Each row is a point on a landscape with many valleys, with its height.
A ball rolls from a point to the lowest of its 2 nearest points, and stops where none of them is lower. Distance is the straight distance between rows; heights are no part of it.
vig (h 504): 154; 137; 123; 136; 122; 172; 109; 98; 148; 140; 147; 122; 179; 153; 95; 150; 119; 118; 121; 150; 84
baga (h 734): 126; 107; 114; 137; 111; 101; 137; 123; 112; 112; 144; 123; 90; 154; 102; 138; 140; 118; 125; 172; 116
Bok (h 714): 101; 91; 120; 96; 114; 103; 135; 136; 123; 135; 143; 124; 82; 154; 149; 102; 111; 105; 134; 137; 150
mar (h 171): 121; 135; 129; 129; 141; 148; 114; 105; 132; 111; 155; 76; 118; 165; 81; 138; 135; 116; 140; 142; 114
dafip (h 326): 147; 88; 134; 78; 118; 130; 134; 154; 158; 167; 145; 124; 127; 151; 114; 94; 143; 108; 135; 132; 129
mito (h 334): 96; 88; 79; 79; 124; 124; 116; 123; 115; 121; 150; 103; 106; 147; 141; 119; 132; 114; 157; 99; 139
Mav (h 277): 131; 161; 178; 145; 145; 121; 142; 134; 121; 119; 98; 145; 119; 112; 166; 129; 132; 125; 115; 133; 129
ledu (h 164): 140; 160; 103; 149; 144; 158; 139; 151; 160; 150; 101; 118; 170; 129; 96; 120; 98; 167; 137; 126; 143
boril (h 273): 133; 161; 147; 150; 142; 133; 151; 115; 100; 119; 107; 132; 143; 104; 164; 150; 164; 111; 125; 116; 83
Sipa (h 372): 157; 106; 132; 134; 127; 110; 105; 86; 147; 115; 130; 101; 144; 133; 129; 132; 134; 148; 154; 149; 141
lebog (h 525): 167; 120; 101; 134; 122; 152; 119; 116; 160; 143; 129; 119; 165; 119; 102; 138; 113; 139; 121; 152; 112
nus (h 378): 72; 97; 88; 119; 108; 172; 150; 107; 100; 152; 133; 137; 109; 140; 120; 139; 98; 125; 117; 160; 155
Kopib (h 467): 102; 122; 126; 113; 112; 173; 102; 119; 124; 122; 141; 116; 145; 119; 145; 139; 147; 119; 145; 103; 119
zal (h 259): 138; 116; 91; 129; 122; 138; 170; 147; 106; 157; 134; 154; 138; 131; 83; 132; 147; 112; 111; 142; 89
sasi (h 283): 123; 151; 152; 114; 150; 88; 132; 151; 102; 144; 112; 146; 71; 106; 143; 153; 131; 91; 136; 137; 130
sipe (h 156): 132; 129; 161; 149; 135; 156; 97; 131; 164; 128; 146; 88; 147; 149; 140; 129; 123; 126; 137; 138; 119
sol (h 172): 111; 89; 74; 112; 106; 124; 122; 116; 115; 142; 121; 146; 158; 102; 173; 101; 126; 138; 138; 101; 137
gemu (h 487): 148; 128; 140; 119; 105; 177; 114; 121; 139; 156; 158; 131; 167; 152; 112; 141; 106; 96; 109; 135; 102
Kemar (h 155): 118; 166; 130; 167; 160; 125; 127; 105; 129; 109; 101; 97; 146; 149; 93; 149; 111; 168; 144; 165; 122
ruvil (h 331): 90; 161; 180; 171; 129; 128; 141; 143; 127; 108; 125; 129; 97; 151; 161; 143; 120; 131; 111; 160; 116
zivop (h 453): 101; 119; 124; 113; 117; 172; 117; 70; 103; 128; 147; 135; 165; 110; 150; 148; 152; 120; 147; 109; 108
beb (h 336): 131; 137; 142; 125; 130; 102; 128; 123; 132; 118; 111; 140; 101; 118; 141; 129; 121; 143; 136; 123; 162
Mef (h 672): 151; 156; 128; 103; 143; 103; 110; 184; 143; 134; 118; 124; 120; 98; 135; 123; 159; 90; 141; 81; 93
Seb (h 239): 122; 136; 107; 103; 136; 108; 123; 120; 79; 118; 158; 137; 109; 158; 99; 142; 160; 95; 130; 124; 79
leg (h 557): 136; 139; 83; 167; 123; 148; 102; 132; 131; 102; 114; 119; 171; 112; 126; 151; 133; 141; 127; 142; 81
Nilo (h 544): 171; 111; 138; 155; 121; 139; 137; 99; 155; 149; 126; 140; 170; 127; 106; 140; 115; 140; 104; 181; 114
Gofa (h 272): 82; 126; 163; 128; 118; 106; 108; 130; 115; 122; 138; 131; 85; 131; 175; 114; 96; 118; 130; 95; 175
suli (h 415): 145; 92; 109; 129; 110; 103; 107; 107; 144; 118; 133; 122; 155; 100; 155; 120; 139; 141; 125; 123; 111
sivil (h 412): 135; 100; 106; 144; 105; 143; 88; 108; 151; 129; 142; 125; 175; 111; 148; 124; 116; 143; 117; 130; 110
sipob (h 261): 133; 164; 208; 117; 137; 128; 154; 129; 110; 145; 113; 140; 118; 114; 155; 131; 136; 96; 127; 122; 138
lesit (h 325): 112; 116; 163; 94; 128; 158; 152; 117; 114; 170; 146; 139; 149; 121; 130; 120; 135; 105; 132; 117; 132
terob (h 705): 107; 111; 106; 92; 120; 106; 146; 167; 116; 135; 128; 131; 88; 137; 133; 111; 127; 102; 142; 116; 160
bifiv (h 393): 136; 145; 113; 128; 162; 129; 142; 111; 120; 115; 111; 108; 124; 129; 65; 114; 117; 156; 135; 161; 165
Tek (h 418): 148; 162; 119; 123; 164; 75; 116; 90; 125; 102; 87; 130; 119; 113; 104; 136; 123; 150; 156; 129; 153
beto (h 235): 136; 110; 111; 134; 109; 169; 163; 144; 112; 159; 145; 144; 130; 161; 86; 147; 114; 102; 101; 165; 105
pob (h 329): 157; 150; 135; 129; 131; 100; 83; 149; 168; 108; 128; 116; 150; 137; 148; 116; 151; 135; 128; 105; 94
Kopo (h 229): 165; 121; 107; 125; 136; 119; 102; 125; 146; 114; 131; 105; 156; 133; 76; 132; 151; 134; 123; 145; 68
Rapag (h 197): 149; 124; 92; 171; 99; 168; 124; 142; 152; 139; 128; 135; 151; 140; 107; 139; 74; 141; 106; 143; 142
Gamuz (h 599): 142; 110; 108; 125; 115; 87; 151; 176; 130; 144; 126; 172; 112; 136; 147; 98; 128; 134; 109; 133; 145
linat (h 475): 129; 119; 133; 118; 105; 191; 115; 132; 127; 142; 152; 112; 144; 133; 131; 134; 127; 111; 131; 129; 116
Faf (h 163): 100; 127; 160; 128; 117; 110; 103; 131; 122; 121; 139; 154; 136; 88; 185; 110; 128; 129; 124; 64; 141
binir (h 274): 118; 137; 180; 130; 134; 97; 120; 137; 115; 140; 136; 139; 77; 119; 170; 141; 117; 93; 129; 133; 135
bofe (h 148): 156; 129; 98; 142; 143; 142; 115; 155; 167; 137; 149; 80; 145; 156; 73; 116; 99; 136; 132; 159; 141
tuket (h 207): 120; 86; 108; 94; 131; 104; 131; 108; 123; 133; 128; 135; 123; 121; 160; 100; 127; 125; 143; 117; 130
Piru (h 351): 156; 95; 130; 82; 123; 109; 148; 128; 157; 157; 114; 129; 140; 126; 111; 93; 132; 133; 135; 143; 153
fekap (h 126): 129; 141; 133; 155; 153; 143; 128; 153; 171; 132; 119; 104; 147; 159; 104; 112; 122; 159; 138; 126; 154
robi (h 209): 136; 161; 160; 94; 158; 133; 141; 144; 129; 130; 122; 103; 133; 132; 95; 120; 154; 110; 150; 105; 104
mip (h 543): 154; 129; 67; 152; 108; 171; 108; 129; 141; 125; 139; 119; 171; 118; 113; 149; 127; 121; 112; 140; 84
nole (h 230): 113; 158; 158; 106; 147; 143; 118; 138; 117; 115; 121; 103; 100; 124; 114; 143; 147; 96; 149; 95; 118
doval (h 231): 149; 124; 159; 68; 141; 115; 166; 149; 129; 159; 120; 140; 103; 142; 89; 110; 143; 101; 134; 134; 146
Bepa (h 147): 135; 111; 144; 148; 137; 135; 117; 112; 135; 111; 151; 88; 112; 168; 108; 128; 126; 134; 143; 161; 148
vefub (h 280): 118; 104; 127; 58; 135; 141; 123; 64; 139; 154; 131; 127; 157; 141; 130; 114; 140; 118; 165; 104; 131
bedud (h 394): 160; 113; 139; 145; 126; 114; 115; 100; 134; 123; 128; 131; 140; 114; 149; 132; 144; 135; 133; 143; 112
dudi (h 282): 142; 108; 104; 98; 138; 138; 155; 78; 120; 139; 95; 141; 155; 107; 90; 124; 137; 150; 144; 144; 163
lere (h 632): 158; 141; 128; 132; 135; 50; 126; 146; 134; 138; 107; 168; 97; 94; 153; 134; 134; 113; 119; 135; 136
gukat (h 279): 115; 122; 149; 154; 118; 108; 112; 127; 175; 131; 126; 146; 134; 125; 144; 106; 110; 170; 109; 94; 149
Bitok (h 204): 135; 127; 156; 103; 134; 150; 166; 160; 113; 165; 131; 143; 127; 147; 77; 112; 151; 116; 121; 138; 118
dena (h 276): 126; 116; 145; 124; 105; 182; 144; 108; 141; 157; 135; 126; 139; 139; 109; 119; 76; 113; 116; 146; 168
sikom (h 488): 133; 88; 65; 125; 109; 127; 154; 134; 128; 154; 116; 154; 124; 125; 121; 127; 112; 149; 113; 172; 152
rodu (h 228): 140; 151; 162; 159; 128; 104; 99; 121; 136; 96; 118; 135; 154; 111; 183; 126; 135; 138; 115; 141; 84
zadi (h 330): 123; 160; 93; 102; 146; 123; 120; 167; 109; 100; 116; 119; 107; 100; 110; 134; 118; 124; 143; 88; 103
ket (h 275): 113; 115; 99; 163; 106; 135; 111; 140; 127; 102; 152; 127; 127; 130; 147; 137; 114; 151; 118; 133; 132
sugo (h 507): 127; 154; 133; 152; 132; 141; 147; 128; 113; 122; 97; 162; 158; 80; 174; 141; 143; 153; 117; 92; 127
gelor (h 255): 135; 119; 137; 109; 129; 178; 134; 142; 147; 159; 116; 126; 141; 140; 114; 112; 96; 136; 137; 136; 201
gidi (h 176): 110; 123; 140; 133; 108; 81; 126; 147; 113; 137; 141; 161; 109; 103; 178; 121; 121; 125; 110; 90; 142
netod (h 377): 142; 90; 144; 81; 128; 83; 161; 97; 139; 154; 111; 146; 137; 115; 123; 79; 135; 142; 121; 151; 152
Paf (h 419): 107; 110; 145; 113; 125; 112; 141; 74; 85; 139; 154; 144; 146; 137; 150; 133; 141; 108; 118; 118; 99
bub (h 370): 138; 118; 197; 99; 131; 111; 129; 106; 133; 144; 146; 138; 140; 128; 136; 109; 148; 100; 122; 123; 116
lusa (h 292): 111; 136; 131; 171; 119; 111; 98; 124; 124; 77; 139; 124; 118; 150; 152; 146; 126; 140; 127; 116; 117
dem (h 214): 129; 116; 110; 123; 127; 167; 142; 144; 130; 144; 123; 119; 123; 133; 90; 126; 111; 128; 135; 147; 146
lod (h 339): 121; 131; 153; 127; 128; 171; 156; 137; 122; 152; 122; 151; 133; 102; 138; 121; 132; 129; 119; 127; 156
potu (h 533): 143; 139; 176; 115; 128; 133; 100; 97; 139; 128; 124; 117; 163; 95; 162; 115; 156; 117; 146; 94; 119
zofaf (h 389): 143; 143; 119; 117; 172; 113; 144; 121; 110; 110; 127; 99; 104; 130; 61; 124; 109; 144; 144; 159; 123
terot (h 437): 83; 111; 143; 107; 112; 151; 113; 70; 91; 136; 162; 138; 149; 139; 147; 143; 134; 104; 116; 110; 111
Maf (h 403): 108; 111; 155; 109; 119; 112; 155; 105; 79; 142; 135; 135; 134; 105; 164; 136; 140; 108; 106; 116; 119
ris (h 564): 137; 138; 112; 164; 140; 108; 144; 156; 169; 126; 103; 162; 132; 125; 112; 121; 134; 185; 88; 119; 148
nege (h 256): 113; 130; 126; 160; 119; 151; 108; 137; 184; 136; 137; 137; 160; 134; 154; 130; 105; 171; 97; 108; 135
gipu (h 115): 117; 158; 157; 162; 161; 116; 115; 81; 129; 99; 99; 114; 126; 157; 113; 141; 108; 168; 139; 154; 166
Tad (h 391): 97; 119; 162; 118; 118; 127; 160; 89; 76; 129; 121; 162; 106; 95; 160; 135; 120; 120; 116; 128; 153
vab (h 258): 94; 124; 193; 110; 127; 134; 126; 129; 119; 133; 158; 105; 94; 144; 144; 111; 95; 110; 144; 130; 166
sobe (h 236): 123; 107; 94; 113; 117; 158; 130; 155; 148; 149; 125; 121; 133; 139; 124; 116; 109; 144; 139; 110; 173
Fuzo (h 385): 146; 140; 114; 114; 144; 89; 102; 108; 147; 103; 104; 110; 131; 124; 115; 125; 127; 152; 166; 101; 146
feri (h 314): 133; 150; 159; 156; 134; 108; 142; 147; 131; 109; 134; 119; 94; 151; 137; 147; 139; 106; 116; 163; 92
Lin (h 742): 107; 122; 107; 149; 124; 128; 124; 138; 98; 102; 145; 108; 81; 144; 109; 147; 130; 114; 128; 148; 98
Tila (h 240): 128; 95; 87; 103; 129; 113; 141; 119; 127; 125; 109; 136; 131; 112; 120; 114; 140; 134; 152; 126; 144
los (h 348): 115; 141; 101; 117; 149; 102; 115; 183; 121; 105; 144; 100; 91; 124; 95; 128; 117; 120; 135; 123; 89
kaga (h 260): 119; 102; 99; 114; 104; 130; 127; 140; 159; 154; 125; 158; 149; 120; 142; 97; 110; 166; 119; 99; 177
sig (h 342): 135; 113; 168; 130; 109; 101; 93; 117; 137; 121; 167; 103; 115; 152; 139; 100; 119; 117; 116; 142; 120
sis (h 249): 91; 125; 169; 89; 116; 141; 141; 128; 109; 141; 141; 116; 84; 144; 131; 116; 130; 89; 149; 116; 159
Zuvan (h 363): 125; 137; 134; 166; 133; 95; 140; 134; 118; 102; 104; 153; 94; 156; 115; 129; 116; 162; 106; 156; 148
busis (h 266): 96; 125; 193; 139; 119; 104; 115; 144; 111; 123; 150; 130; 89; 132; 165; 116; 95; 97; 117; 115; 143
berip (h 327): 131; 109; 130; 133; 108; 99; 89; 135; 141; 104; 158; 106; 122; 141; 140; 126; 140; 134; 125; 152; 112
Toko (h 248): 139; 141; 194; 90; 134; 131; 161; 152; 125; 161; 132; 136; 107; 126; 134; 103; 136; 98; 127; 130; 145
gak (h 616): 158; 115; 114; 124; 125; 61; 127; 161; 147; 133; 124; 165; 94; 125; 133; 124; 128; 141; 123; 131; 142
pok (h 81): 142; 145; 132; 132; 148; 127; 151; 111; 108; 118; 113; 131; 124; 117; 102; 146; 152; 124; 121; 142; 84
dudo (h 284): 110; 124; 115; 107; 117; 122; 131; 125; 145; 125; 124; 166; 119; 128; 139; 107; 120; 172; 121; 99; 196
duzis (h 356): 115; 146; 120; 123; 125; 87; 106; 100; 116; 105; 106; 156; 91; 109; 154; 143; 121; 135; 151; 108; 169
Mife (h 366): 135; 137; 96; 114; 156; 106; 141; 146; 114; 97; 149; 102; 84; 127; 68; 127; 117; 126; 133; 148; 96
mameg (h 643): 155; 133; 138; 105; 131; 75; 136; 153; 124; 148; 114; 160; 113; 87; 173; 131; 138; 104; 127; 108; 124
mafa (h 353): 118; 150; 155; 138; 149; 163; 157; 129; 112; 130; 97; 140; 128; 124; 123; 136; 134; 138; 130; 142; 155
Diza (h 521): 144; 136; 162; 133; 130; 135; 131; 110; 130; 133; 103; 139; 156; 83; 163; 128; 138; 142; 131; 99; 126
parip (h 99): 133; 169; 148; 159; 152; 79; 122; 144; 149; 108; 99; 122; 115; 147; 132; 143; 120; 128; 140; 142; 118
Toras (h 192): 136; 138; 99; 134; 147; 166; 139; 169; 140; 148; 113; 124; 144; 117; 86; 122; 104; 143; 128; 119; 126
fut (h 161): 180; 140; 154; 116; 139; 83; 130; 125; 159; 137; 106; 138; 129; 111; 136; 120; 140; 119; 142; 128; 125
Soval (h 250): 116; 163; 151; 162; 122; 132; 121; 132; 120; 109; 113; 113; 154; 118; 173; 137; 150; 134; 120; 118; 82
Vug (h 232): 124; 134; 131; 179; 130; 152; 122; 99; 117; 105; 125; 118; 129; 127; 118; 161; 124; 136; 117; 164; 107
som (h 117): 121; 138; 126; 144; 140; 121; 148; 91; 80; 107; 112; 134; 99; 111; 103; 144; 134; 126; 134; 154; 111
bunez (h 341): 130; 121; 114; 145; 140; 141; 108; 116; 141; 119; 121; 125; 131; 137; 114; 130; 117; 171; 142; 116; 181
lapor (h 509): 150; 103; 71; 144; 130; 125; 139; 147; 134; 128; 110; 144; 125; 125; 85; 132; 108; 165; 112; 156; 149
zare (h 271): 116; 113; 54; 127; 120; 134; 129; 125; 118; 119; 129; 112; 125; 120; 107; 136; 131; 133; 146; 129; 128
Vavi (h 355): 137; 117; 200; 131; 133; 93; 113; 118; 140; 142; 141; 111; 124; 131; 143; 101; 121; 114; 120; 144; 134
Buk (h 217): 135; 124; 108; 169; 116; 175; 143; 135; 123; 142; 131; 138; 136; 137; 108; 158; 95; 126; 93; 173; 120
gike (h 182): 139; 141; 131; 96; 150; 141; 148; 155; 119; 146; 138; 130; 124; 125; 67; 118; 149; 106; 132; 119; 90
Das (h 200): 150; 129; 98; 131; 146; 131; 97; 154; 152; 122; 132; 93; 154; 139; 107; 122; 135; 133; 133; 136; 96
Lep (h 482): 115; 166; 108; 154; 149; 119; 136; 119; 115; 114; 76; 164; 127; 98; 139; 137; 144; 162; 122; 105; 133
neta (h 133): 97; 181; 130; 154; 149; 104; 140; 159; 142; 108; 101; 121; 114; 140; 133; 146; 120; 148; 127; 117; 101
fidu (h 119): 147; 105; 125; 132; 121; 121; 109; 148; 168; 131; 159; 93; 130; 161; 99; 114; 112; 137; 134; 161; 158
Semig (h 149): 104; 109; 113; 112; 109; 127; 120; 141; 109; 128; 140; 135; 150; 92; 189; 105; 132; 129; 129; 71; 139
Luz (h 432): 135; 97; 97; 145; 89; 135; 112; 92; 122; 127; 148; 140; 152; 120; 142; 148; 119; 126; 106; 159; 100
Roteg (h 79): 123; 145; 157; 149; 148; 100; 99; 101; 150; 113; 128; 104; 103; 167; 130; 131; 110; 164; 146; 133; 189
zosog (h 281): 151; 111; 100; 101; 111; 129; 146; 166; 129; 152; 142; 134; 148; 127; 107; 125; 169; 110; 103; 134; 91
Miruz (h 188): 109; 124; 123; 90; 131; 120; 188; 136; 72; 151; 133; 148; 121; 125; 126; 137; 159; 99; 121; 97; 123
lup (h 661): 134; 156; 143; 117; 124; 140; 125; 170; 121; 133; 127; 130; 134; 102; 167; 129; 166; 95; 121; 86; 104
Nok (h 243): 128; 111; 132; 72; 130; 137; 153; 84; 113; 146; 116; 144; 128; 136; 120; 117; 157; 114; 158; 106; 133
Perin (h 165): 113; 110; 114; 126; 105; 131; 127; 133; 99; 116; 138; 136; 137; 92; 182; 129; 155; 124; 115; 98; 111
nuzif (h 290): 121; 128; 66; 119; 129; 148; 116; 139; 106; 111; 144; 104; 133; 105; 99; 131; 131; 128; 131; 117; 91
Pab (h 309): 118; 145; 103; 126; 150; 160; 119; 140; 119; 112; 124; 101; 135; 105; 98; 135; 131; 132; 158; 95; 112
setu (h 125): 166; 143; 144; 124; 150; 108; 144; 131; 139; 120; 101; 119; 142; 102; 107; 123; 151; 135; 144; 128; 109
nobav (h 312): 131; 136; 139; 127; 143; 89; 120; 99; 156; 114; 121; 147; 120; 130; 124; 110; 117; 161; 126; 114; 198
lozet (h 308): 97; 96; 129; 82; 123; 171; 141; 80; 128; 173; 143; 132; 159; 133; 139; 111; 122; 111; 137; 103; 129
sema (h 291): 132; 121; 151; 164; 116; 166; 130; 106; 149; 139; 139; 117; 136; 150; 118; 139; 73; 141; 113; 171; 170
rekar (h 83): 159; 130; 125; 160; 141; 105; 98; 136; 180; 119; 145; 89; 139; 159; 113; 114; 119; 154; 143; 131; 140
Mumot (h 471): 127; 108; 81; 134; 100; 148; 148; 138; 113; 145; 122; 158; 142; 104; 131; 144; 120; 131; 107; 143; 127
tusem (h 536): 161; 114; 109; 162; 131; 102; 132; 136; 150; 119; 115; 159; 140; 134; 113; 119; 127; 169; 109; 154; 135
Dud (h 132): 146; 148; 171; 151; 146; 115; 116; 120; 154; 113; 120; 96; 127; 145; 139; 126; 121; 137; 152; 136; 124
Defi (h 371): 108; 156; 139; 150; 158; 160; 144; 119; 119; 122; 106; 114; 135; 136; 83; 132; 106; 149; 136; 159; 175
Zege (h 66): 120; 110; 129; 132; 110; 140; 133; 133; 93; 131; 163; 136; 125; 136; 124; 143; 149; 105; 89; 153; 93
Vogod (h 41): 119; 135; 134; 142; 128; 138; 152; 112; 81; 124; 145; 154; 125; 135; 120; 158; 158; 109; 113; 137; 86
buvan (h 346): 165; 107; 127; 116; 131; 119; 111; 73; 151; 131; 128; 105; 144; 147; 83; 138; 147; 137; 151; 154; 123
pedu (h 175): 140; 135; 125; 133; 128; 168; 93; 156; 175; 139; 145; 75; 168; 160; 119; 123; 126; 125; 130; 140; 117
zisar (h 311): 120; 138; 129; 151; 117; 103; 86; 128; 122; 98; 146; 114; 109; 140; 158; 129; 141; 117; 118; 143; 84
zimi (h 178): 87; 164; 147; 164; 121; 147; 133; 130; 95; 94; 111; 129; 109; 130; 163; 158; 136; 126; 126; 112; 121
ruvo (h 454): 118; 98; 70; 137; 99; 150; 128; 107; 131; 141; 135; 150; 158; 109; 164; 136; 91; 134; 106; 136; 127
tozez (h 293): 156; 147; 165; 138; 137; 110; 155; 134; 115; 137; 98; 147; 130; 100; 158; 143; 157; 114; 111; 120; 98
peveg (h 196): 166; 147; 169; 133; 129; 80; 101; 118; 158; 116; 106; 132; 138; 113; 169; 136; 151; 112; 133; 129; 96
mibet (h 208): 108; 149; 116; 158; 143; 155; 132; 109; 99; 90; 130; 94; 130; 137; 94; 158; 133; 127; 135; 139; 78
dasi (h 683): 137; 141; 116; 101; 119; 103; 113; 188; 142; 124; 127; 134; 118; 124; 128; 113; 145; 107; 145; 82; 134
suzu (h 449): 133; 184; 124; 128; 169; 89; 126; 123; 113; 111; 76; 152; 124; 100; 115; 137; 118; 141; 141; 112; 131
nin (h 723): 115; 87; 128; 118; 115; 95; 144; 142; 117; 143; 145; 129; 90; 148; 132; 107; 129; 114; 103; 161; 121
vepa (h 375): 103; 126; 128; 122; 123; 124; 135; 92; 83; 97; 110; 149; 91; 101; 166; 149; 128; 130; 140; 113; 159
resa (h 350): 69; 102; 94; 79; 124; 153; 129; 115; 100; 127; 156; 118; 107; 162; 145; 114; 136; 101; 143; 111; 127
Tubad (h 299): 142; 142; 144; 143; 139; 91; 99; 131; 185; 111; 122; 128; 133; 141; 154; 120; 132; 159; 127; 89; 135
lugol (h 360): 137; 144; 130; 130; 136; 140; 103; 124; 146; 106; 123; 107; 139; 121; 136; 123; 127; 149; 153; 95; 150
muna (h 44): 131; 127; 115; 170; 139; 99; 95; 117; 156; 110; 154; 101; 105; 172; 119; 127; 112; 162; 134; 129; 163
Negut (h 364): 78; 94; 92; 112; 115; 155; 142; 109; 100; 138; 139; 130; 108; 136; 140; 135; 132; 106; 134; 119; 140
Tira (h 653): 143; 134; 150; 95; 123; 116; 149; 150; 115; 150; 128; 139; 132; 97; 150; 114; 165; 98; 128; 93; 115
gomur (h 413): 142; 101; 112; 108; 102; 169; 111; 76; 153; 147; 128; 115; 181; 126; 142; 112; 86; 120; 126; 112; 131
Fite (h 184): 106; 131; 132; 171; 113; 149; 130; 133; 90; 113; 132; 147; 129; 102; 173; 139; 134; 133; 103; 122; 125
Rebu (h 695): 129; 125; 98; 76; 127; 128; 149; 177; 119; 139; 123; 126; 105; 125; 111; 98; 137; 107; 148; 95; 139
Lora (h 565): 165; 96; 151; 137; 111; 120; 152; 111; 145; 166; 127; 159; 151; 110; 121; 106; 130; 147; 107; 171; 120
zag (h 168): 107; 147; 129; 114; 137; 144; 176; 140; 78; 144; 120; 151; 86; 115; 120; 139; 154; 100; 110; 126; 130
Rola (h 316): 156; 127; 123; 109; 142; 129; 135; 67; 127; 139; 104; 119; 150; 125; 71; 142; 132; 141; 150; 144; 136
zisu (h 343): 108; 129; 151; 179; 125; 120; 132; 134; 117; 98; 129; 139; 82; 149; 147; 147; 117; 145; 108; 159; 142
supa (h 159): 62; 181; 130; 170; 137; 142; 139; 157; 111; 89; 102; 120; 120; 139; 128; 155; 127; 135; 138; 112; 99
foro (h 315): 101; 121; 84; 103; 102; 120; 103; 158; 119; 113; 143; 115; 115; 135; 141; 123; 144; 109; 138; 97; 118
sugi (h 278): 134; 133; 135; 143; 122; 142; 109; 173; 164; 142; 132; 128; 161; 123; 148; 121; 131; 143; 120; 120; 125
gadip (h 257): 107; 135; 99; 183; 127; 164; 128; 138; 116; 116; 126; 140; 128; 133; 128; 142; 113; 156; 127; 128; 131
Zuse (h 390): 140; 116; 92; 147; 99; 169; 108; 86; 157; 119; 127; 121; 178; 121; 140; 148; 82; 137; 133; 128; 131
vubot (h 211): 122; 146; 133; 96; 120; 112; 145; 137; 84; 146; 153; 145; 119; 135; 123; 137; 159; 88; 127; 99; 90
Napu (h 174): 146; 125; 102; 150; 113; 170; 115; 138; 161; 132; 138; 93; 145; 159; 99; 136; 83; 124; 121; 149; 154
zis (h 301): 153; 109; 124; 107; 118; 106; 133; 167; 150; 134; 138; 125; 138; 125; 125; 96; 157; 111; 119; 131; 103
mapup (h 322): 172; 126; 125; 107; 119; 91; 94; 166; 170; 116; 136; 110; 134; 130; 134; 109; 150; 115; 123; 127; 102
Nav (h 302): 105; 128; 134; 125; 113; 132; 100; 155; 116; 109; 155; 116; 106; 139; 166; 116; 134; 114; 126; 112; 130
dab (h 365): 137; 123; 76; 140; 124; 167; 115; 98; 148; 131; 123; 122; 154; 122; 107; 138; 89; 151; 140; 129; 174
nos (h 238): 94; 146; 156; 107; 130; 167; 133; 150; 102; 123; 146; 107; 101; 132; 129; 128; 138; 86; 159; 93; 131
kilob (h 289): 115; 135; 160; 141; 127; 143; 127; 173; 146; 125; 140; 127; 123; 141; 150; 119; 126; 125; 123; 118; 128
dukig (h 298): 139; 152; 164; 131; 156; 96; 131; 134; 114; 118; 112; 129; 90; 136; 112; 149; 141; 89; 128; 151; 105
Vuvot (h 227): 130; 134; 80; 176; 119; 165; 117; 126; 174; 133; 132; 143; 153; 141; 124; 140; 91; 174; 106; 109; 147
Mekon (h 189): 97; 132; 129; 141; 129; 176; 108; 106; 112; 108; 158; 96; 124; 154; 108; 163; 138; 113; 131; 145; 105
Luvez (h 212): 127; 116; 137; 74; 139; 132; 175; 121; 98; 156; 107; 146; 111; 119; 132; 118; 145; 111; 131; 116; 158
rupe (h 583): 160; 98; 128; 138; 107; 97; 153; 160; 129; 149; 125; 164; 132; 119; 139; 112; 129; 140; 99; 165; 121
rutol (h 146): 119; 139; 118; 132; 136; 129; 153; 136; 84; 116; 112; 139; 87; 119; 105; 130; 125; 125; 120; 145; 148

Two balls start at each pair of points below. Name the first point that both come to, or write -.
tozez, lod: pok
Negut, lozet: -
bifiv, zofaf: -
mapup, bedud: -
pob, suli: -

Call two points neighbours if one is among the 2 nearest of the other. Go from one point of each pair to the other, from neighbour to neighbour, staying as low as possible. Name the highest point that can't be avoided.
Zuse, Semig: suli
Semig, parip: Fite
busis, Vogod: tozez
